A landscape with many peaks, sampled at points; each row gives a point and its height.
A climber steps from a point to the highest of its 2 nearest points, and stops where none of them is higher. Distance is the straight distance between rows; heights are no part of it.
j408: [103 173  94 121 112 110  61  49 106 135 137  65 164 130 158 120 108 131
 146 121 111 123]  h=5.25
j979: [133 120 122 132 141 155 138 117 134  74  71 108 115 103  97 119  82  67
  44 142 113 140]  h=1.34
j774: [114 138 119  92 122 119 111 133 160  63  32  50 165 153  97  93 133 139
 126 116 133 131]  h=5.72
j88: [ 91  78 118 164 157 121 125  93 177  74  54  73 135 119  89 109 145 150
 102 149 129 140]  h=6.44
j173: [168 152 128 133 117 126  62 134  93 123  95 121 146 169  99 103  81  93
 144 158  98 120]  h=4.01
j268: [ 90 106 135 139 102  97  89  90 154 158 170 129 132 110 156 155 135 167
 152 142 144 118]  h=5.07
j732: [ 92 151 123  84 124 124  83 127 146 105  49 110 146 123  70  81 123  84
 139 164 124 152]  h=5.92
j340: [128  42  94 165 176 125 116 142 164 133 138 111 130 106 109 111 124 153
  89 125 152  79]  h=4.85
j993: [172 148 161  77 110 106 113 143  71 149 141 124 154 112 111 138  63  81
 150 152  95 138]  h=1.87
j524: [105 129 118 113 127  85 100  90 165 116 104  81 124  86 104 133 114 137
  74 140 177 120]  h=0.92
j832: [117 132  92 153 146 153 163 155  93 135 154 142 139 148 154 144 126 127
 145 111 110  77]  h=4.54
j54: [101 157  90 109 141 141 123 138 148  61  61  85 127 140  94 115 115  87
 152 126 126  63]  h=5.08
j665: [136 157 110 119 127 147 163 146 146 226 211 172 104  98 174 106 161 129
 128 101 140 153]  h=4.09
j458: [163 103 193  88 131 114 143 152  91 120 100 130 166 120 110 161  79 106
 124 173  86 169]  h=1.74
j111: [109 106 102 120 195 168  83 100  99 184 148 107 153 111 135 110 106 144
 115 120 123 143]  h=4.20
j813: [156 179 133 113  95 131  73 136 114 118 102 127 139 177 132 126 114 137
 175 119 126 101]  h=4.13
j769: [141 113 131 166  99 113 144 142 150 129 161 163 120 136 196 118 170 164
 130 145 148 188]  h=5.15
j839: [148 163 102  96  61 103 177 170  94 128 178 142 137 149 165  98 134 140
 182 137 132 114]  h=2.14
j872: [148 140 119  80  70 190 202 104 104 175 226 111  99 100 139 112 142 154
 148 100  96 164]  h=4.52
j179: [182  96 154 150 118 142 154 177 117  89  98 131 131 162 119 149 118 164
 131 125 131 162]  h=6.11
j277: [165  77 176 127 125 170 162 161 106 130 144 173 126 131 129 139 129 166
 127 132 120 160]  h=5.58
j249: [ 95  91 162 152 168 106 131 117 203 111  61  98 127 117  82 139 175 163
 120 115 141 156]  h=5.80
j171: [117  70 150 127 127 124 131 142  83  82 117 126 149 141 120 154 115 150
 144 164  83 130]  h=4.98
j534: [109 187 160 113  48  96 113  68 129 135 173 141  89 126 156 150 134 122
 145 115 122 107]  h=4.63
j315: [109 182  85 155 178 113 129  87 134 143 105 108 140 139 150 169 127 118
  50 121 141 113]  h=5.81
j543: [130 136 131 137  89 142 117 150 155 132 162 182  93 131 159 104 146 136
 209 149 165 139]  h=2.31
j280: [148  89 159 124 101 117  88 104 125  88  99  95 100 109  83 135 111 167
 127 151 157 135]  h=0.71
j859: [153 139 126 165 119  42 108 120 127 118 115 138 129 141 135 144 127 119
  63 148 133 136]  h=5.10
j466: [112 114  88  95 126 126 107 122  74 103 113  89 164 123 105 105  83 108
 140 165 121 103]  h=4.30
j287: [132  70 175 132 152 169 122 113  87 143 167 151 139 124 145 145 115 153
 133 111  70 163]  h=5.21
j336: [136 107 132 121 119  47 114 124  86 121 134 124 136 110 122 128 103 104
  73 167 109 129]  h=4.80
j404: [115 141  81 170 126 141 182 150 142 104 124 130 137 164 160 168 153 156
 110 114 151  93]  h=4.92
j983: [ 91  96 157 117 177 177 143 143 117 177 164 196 130 115 141 130 162 154
 110 104 107 126]  h=5.88
j796: [131 116 177 120 141 136 120 122 178  93  37  79 107 117  59 107 147 141
 148 111 143 167]  h=5.27
j906: [144 107  66 180 182 132 123 143 139  98  92 105 138 157 116 120 118 110
  95 125 122  95]  h=5.79
j896: [135 111 106 124 150 145 120 103 152 113 110  73 104  83  95 120  84 122
  54 102 169 122]  h=1.07
j17: [166  42 176 140 164 125 130 176 150 112 101 145 105 104  75 133 111 134
  95 132 140 151]  h=0.52
j710: [104 128 119 164 114 131  91  71 151  75  66  72 145 151  86 120 138 161
 146 169 135 116]  h=5.87
j512: [ 85 124  94 110 181 140 116 105 142 178 148  98 153  94 130 137 128 146
  87 121 157 101]  h=3.92
j972: [150 136 162 133 168 139  88 132 128 165 114 134 135 138 137 144 131 152
 153 108 129 196]  h=0.37
j951: [ 93 138 101 143 119  81 137 118 143 166 192 150 132 110 160 144 147 124
 133 129 134  76]  h=5.45
j877: [104  61 108 151 138 123 140 135 163 148 177 147 134 108 118 137 141 173
 103 128 166  57]  h=4.38
j724: [134 167 142 107  91 133 142 109 147 189 198 175  89 101 177 103 165 106
 165 112 142 175]  h=4.22
j217: [ 92  92 149 149 191 117 118 147 143 180 141 180 149 108 137 135 163 143
  83 122 119 118]  h=6.22
j130: [147 153 143  85  55 149 187 102  76 148 196 125  90  98 140 145 122 157
 133 125 134 140]  h=4.27
j211: [126 107 144 105 113 195 190 123  90 178 222 158  94  93 128 122 132 148
 133 113 102 110]  h=4.84
j910: [106 127 114 171 168 159  90 103 135 122 100 137 109 123 101 141 126 113
 150 136 125 101]  h=1.11
j44: [101 162 145  92 115  44  90 150 129 127 104 143 135 145 118 135 135  92
 147 131 128 103]  h=6.52
j151: [137  63  67 165 161 126 128 144 168  92 100  76 134 117 101  76 108 124
  86 118 134  96]  h=5.33
j275: [169 152 134 116  91 117 136 131  72 154 177 122 139 137 143 122  98 106
 167 110  82 125]  h=1.96
j507: [178 161 113 119 113 126  51 124 129 127  70  89 149 168  86  71  96 106
 106 152 152 158]  h=3.87
j762: [166 122 177 108 117 155 179 147  88  89 106 143 130 132 104 176  80  88
 111 155  91 123]  h=1.60
j600: [119  70 172 108 127 140 140 146 163  67  70  94 101 105  67 120 123 116
 139 119 120 135]  h=4.86
j335: [112  97 124 193 169 101 101 136 174 172 147 158 133 139 151 133 150 154
 126 143 132 111]  h=5.82
j667: [132 123 151 124 125  59 118 161 182 116  90 134  97 119 108 137 157 120
 107 118 169 136]  h=2.89
j554: [107 123 114 107 150 110 142 102  96 207 194  94 136  95 131 144 128 161
  92 102 144 112]  h=3.62
j344: [ 96 193 106 143 145  74 114 125 164 164 143 153 115 126 146 151 139  77
 111 130 148  73]  h=5.83
j682: [168 171 151 146 111 153 147 145  87  90 100 142 145 184 156 159 119 151
 135 117 111 165]  h=5.65
j284: [126 140 120 128 135 134 136 131 121 105 115 131 103 118 112 155 111 107
 103 127 144 100]  h=1.10
j574: [104 172 101 178 137 134 130  89 163 132 124 108 134 149 165 183 137 155
  95 102 164  99]  h=5.36
j476: [148 129 126 195 134  96 119 137 142 136 140 164 121 156 167 147 155 141
  99 132 132 158]  h=5.46
j456: [142 140 158  91 125 139  80  87  86 156 148 100 137 107 129 134  84 146
 159 119 126 162]  h=4.70
j351: [137 123  84 114 142 143 129 132  65 143 156 113 143 123 120 120  89 126
 146 130 128  70]  h=4.25
j467: [ 74 144 114 110 125 104 104 116 192 102  39  65 160 120  78  74 150 113
 145 141 137 131]  h=5.56
j222: [145 144 120 100 121 115 151 112 107  84  98  95  93 103  94 132  92  91
  54 123 144 100]  h=1.21
j204: [121 140 161 137 115 119  76  49 145 118 106  96 101 105 103 152 115 167
  93 137 175 128]  h=0.81
j955: [147 137 101 104  84 127 194 156  92 161 204 132 148 143 159 107 142 124
 165 112  76 143]  h=2.05
j163: [139 167  82 174 162 111 132 116 145  87  70 105 129 151 135 143 128  88
  54 117 121 114]  h=6.34
j637: [ 96  87 143 109 125 159 165 150  99 165 190 180 158 133 156 108 168 153
 150 114  78 134]  h=5.57
j739: [103 140 108 190 172 165 102 100 167 112  59 122 106 136  73  92 130  87
 141 160 128 131]  h=1.17
j579: [105 112 101 144 159 122  95 114  90 174 186 139 146 123 148 112 129  87
 177 110  65 110]  h=3.51
j379: [104  80 123 139 120 149 147 130 139 185 222 181 110  88 137 108 155 167
 123 121 143  65]  h=3.99
j40: [130 121 131 149  91  95 162 170 202  91 102 162 105 130 139 129 179 119
 116 125 164 125]  h=2.68
j664: [137  98 162 103 104 133 105 105  88 139 177 117 147 132 150 150 116 170
 188 103  92 170]  h=4.94
j688: [106 134  95 168 133 167 114  77 146  69  62 106 110 129  84 103 106  95
  86 164 115 139]  h=1.24
j257: [ 98 165 158  68 131 110  95 147 134 109  69 146 121 120  90 117 125  69
 147 141 116 111]  h=6.21
j814: [154 181 124 135 132 101 153 164 103 169 151 162 137 157 159 137 133 103
 118 104 111 161]  h=3.77
j314: [129 198 130 119 144 154  99 141 127 142  90 125 130 160 138 156 132 123
 179  90 152 123]  h=4.26
j520: [152 171 110 136  95 149 184 164 109  96 123 146 123 167 168 152 133 141
 133 109 157 131]  h=5.32
j552: [125 109  94 118 142  70  83 133  97 133 117 104 166 123 124 105 111 126
 118 164 126 124]  h=4.53
j519: [122 156 121 111  89 172 210  84 118 150 215 165 102 110 181 103 182  91
 129 115  76 181]  h=4.51
j827: [172 115 156 111 150 160 147 156 125  95  83 129 121 109  84 139  67  59
  93 147 110 112]  h=1.47
j60: [151 143 130 132 113 121 112 148 154  67  70  99 115 160  81 104 117 108
 140 115 143  77]  h=5.38
j448: [139  98 119 138 120 166 172 111 157 122 187 157 137 149 230  70 180 164
 132 150 121 188]  h=4.87
j98: [102 157 101 157 127  61  94 129 163 117 115 143 127 157 137 142 148 103
 140 148 122  75]  h=6.17
j459: [145  92 166 142 191 141  99 150 140 143  79 143 121 131  91 137 139 135
 117 135 131 180]  h=0.42
j528: [155 129 118  88 128  91 143 136  99 168 158  90 138  98 127 145 107 155
  95 116 165 124]  h=3.36
j376: [148 128 146  90 125  79 140 163 137 148 112 125 130 111 128 155 133 144
  98 102 183 140]  h=3.12
j646: [117 145 113 106 157 183 173 183 105 168 164 163 147 149 157 119 135 121
 183  95 118 116]  h=4.29
j822: [131 119 137 135 123 159 183  99 149 143 206 187 114 130 210  68 178 111
 127 133  87 180]  h=4.69
j582: [120 153 118 142 181 129 112 119  98 176 142 146 138 138 157 138 131  92
 136 114  81 141]  h=3.63
j879: [142 145 108 184  92  83 104 140 163  82  91 118 130 168 116 129 149 144
 142 133 155  81]  h=5.77
j302: [128 142 110 101 148 166  89  92  87 151 113  95 136  98 117 127  84 127
 105 139 147 166]  h=4.44
j948: [142 210 154  97  40 151 162 101  97 113 170 138  93 137 153 143 123 124
 151 104 132 124]  h=4.45
j95: [142 128 103  90 169 138 121 170 124 117  76  81 167 142  96 113  91 124
 142 118 149 132]  h=4.79
j843: [140 141 125 112  77 119 170 156 124 139 192 172 101 116 172  81 145 109
 186 158 156 118]  h=2.23
j462: [108 146 141 158 118 136 154 160 179  88  78 148 106 154 120 144 174 138
 159 114 146 132]  h=2.51
j805: [ 93 159 117 150 114 120  78  56 132  99 115  97 149 147 144 141 129 149
 153 144 117  99]  h=5.51
j586: [150 159 106 133 149 120 174 169 115 210 181 157 102 124 146 121 139 115
 106 107 138 119]  h=3.93
j754: [137 160  91 114 187 155 111 160 113 151 103 101 167 145 127 142 120 131
 153  86 152 130]  h=4.49
j719: [ 80  88 128 125 123 122 153 137  91 112 143 159 155 141 161 146 156 156
 162 142  76 127]  h=5.29
j305: [122 121 159 144 124 164 143 165 167 120 115 192  91 136 138 128 164 131
 175 143 161 152]  h=2.39
j996: [161 113 134  92 122 129 129 159 116  60  59  62 176 158 102 133 103 154
 116 131 122 140]  h=5.24
j206: [147  66 175 152 112 119 104 148 124  97 126 164  91 112  86 142 114 134
 136 164 134 129]  h=0.62
j994: [148 139 158  94  82 143 168 109 115 164 220 176 110 104 156 115 153  76
 161  96  76 193]  h=4.37
j809: [140  88 155 123 107 188 165 136 104 148 192 164  92 110 143 130 127 175
 129 124 154 138]  h=5.18
j741: [ 92 166 147 141  64 101  91  72 172 143 173 151 124 131 178 155 159 134
 180 111 124 132]  h=4.78
j322: [121  56 171  95 140 163 162 160 112  74  98 141 133 110  89 152 118 130
 137 144 113 121]  h=4.60

Call two points neighbours if one is among the 2 nearest of the other. Go from one point of each pair to the other, from neighbour to neighbour, staying as high as possible. Name the lowest point that can't be avoided.
j217 and j44 -> j130
j163 and j88 -> j456
j88 and j217 -> j322
j163 and j179 -> j404
j774 and j44 -> j467

For each start below, name the point where the climber stops.
j173 -> j774
j827 -> j179
j305 -> j179
j512 -> j179
